A landscape with many valleys, sampled at points; each row gives a point and its height.
From any point a ball rolls to the lowest of the 5 points nearest to it. It stops when none of these is lower. Distance is the straight distance between rows; heights are no part of it.
<317>: [-25  10 -12  -2 -12  22 -33   2]  (h 25.3)
<578>: [ 19  -7 -43   2  26  -8  26  37]  (h 21.0)
<116>: [  8  -9 -10  15 -32  34  13 -34]  (h 39.7)
<310>: [ -1  13  10   9 -28  32  27 -36]  (h 27.1)
<160>: [ 26  -9  -7  -5  31 -13  34  10]  (h 31.6)
<390>: [-45  16   6 -11 -14   7  -7   3]  (h 25.5)
<377>: [  2 -33  24  10 -30 -28  24  53]  (h 25.4)
<161>: [ 22 -25 -18  25 -34  24   4 -39]  (h 39.3)
<392>: [ 33  -4 -16  -5  34  -5  28   7]  (h 34.2)
<15>: [  2  15  12 -11  28 -13 -31 -10]  (h 70.9)
<290>: [-10  -2 -22   9 -15  33 -37  -4]  (h 29.6)
<662>: [ 36   1  -1  -8  35 -13  20  -2]  (h 41.9)
<398>: [-10  14  -3  -9  15   9 -47  -5]  (h 34.5)
<553>: [-31  17  12 -13   4  -6 -29   2]  (h 35.2)
<661>: [  4   3  39 -14  23 -45  -4  -8]  (h 28.8)
<531>: [ 15 -20  -6   0   9 -27  37  35]  (h 33.9)
<159>: [  3 -22 -25   8   7 -31  11  60]  (h 24.2)
<561>: [-21  11  40 -15  11 -41 -19  -2]  (h 30.3)
<133>: [  1 -16 -30  12  13 -33   0  62]  (h 26.2)
<294>: [ 17  -4   0  17 -33  29  12 -47]  (h 34.8)
<391>: [ 18 -26  29   2  -8 -36  43  21]  (h 26.0)
<107>: [-40  19  13  -4 -26  13  30  -9]  (h 8.3)
<606>: [40  4 -5 -3 43 -9 11 -6]  (h 50.4)
<8>: [-11  12  30 -15  21 -33 -23  -8]  (h 29.8)
<559>: [ -7   6 -15   1   4  16 -50  -6]  (h 29.7)
<120>: [ 12 -15 -33   4  16 -18  25  46]  (h 10.6)
<258>: [ 29  12  -1  -4  41   0 -28 -17]  (h 22.9)
<426>: [-16  16  12 -14  19 -11 -36  -5]  (h 49.6)
<191>: [-33  14  -1  -8  -7  13 -20   1]  (h 10.3)
<299>: [  4 -28   8   9 -20 -29  24  54]  (h 15.0)
<537>: [ 23  -8  30  -7  20 -38  25   0]  (h 27.8)
<246>: [ 17 -15 -18   1  14 -25  35  37]  (h 23.8)
<430>: [ -6  -8 -27  15 -19  29 -38  -4]  (h 30.7)
<656>: [ 13 -26  14   3  -5 -31  41  33]  (h 24.3)
<358>: [  2  17  20  11 -31  25  20 -49]  (h 30.2)
<307>: [ 11 -23  -2   2   1 -28  39  40]  (h 48.5)
<83>: [  7  10   0  -3  26   5 -50 -11]  (h 31.0)
<642>: [  4 -23 -34  24 -33  37 -11 -15]  (h 35.4)
<449>: [-16  11   1 -11  11   4 -40  -2]  (h 41.7)
<438>: [-21  15  13  -2 -30  28  27 -19]  (h 22.3)
<645>: [-31  13  -2  -3 -24  27   2  -6]  (h 28.1)
<503>: [ 22  -8  19 -12  25 -31  26   1]  (h 29.5)
<594>: [ 25   9   8 -10  41 -13  -7 -12]  (h 53.9)
<19>: [ 36  13  -7  -3  43   2 -24 -19]  (h 18.9)
<542>: [ 10 -12 -14  19 -34  34  10 -34]  (h 39.4)
<269>: [-46  19  10 -13 -23   8  10   3]  (h 40.2)
<322>: [  5   5  12  11 -32  31  20 -40]  (h 32.5)
<563>: [ 30   3  15 -13  36 -23  15  -7]  (h 33.8)
<187>: [ -1 -23 -12   8  -3 -32   8  61]  (h 28.0)
<516>: [ -4  13  26 -16  28 -30 -24  -8]  (h 30.6)
<167>: [ -1  20  23   8 -27  23  29 -51]  (h 30.8)
<345>: [-24   5  -6   1 -25  33   0  -8]  (h 29.0)
<177>: [  7   7 -13   5  16  12 -55  -8]  (h 30.1)
<546>: [-11  -4 -15   8 -28  39   0 -11]  (h 35.7)
<10>: [  5  16   6  -9  29  -9 -37 -10]  (h 60.9)
<86>: [-48  18  17 -15  -9  -8 -15   8]  (h 32.6)
<211>: [ -3 -17 -33  18 -31  37 -16 -10]  (h 32.9)
<186>: [-11  -6 -24   9 -29  35 -16  -7]  (h 33.1)
<236>: [-35  19   4  -7 -28  22  22 -10]  (h 17.6)

Where does a ball stop that starts at each point below?
<83> -> <191>
<161> -> <191>
<426> -> <191>
<537> -> <299>
<546> -> <191>
<322> -> <107>
<294> -> <107>
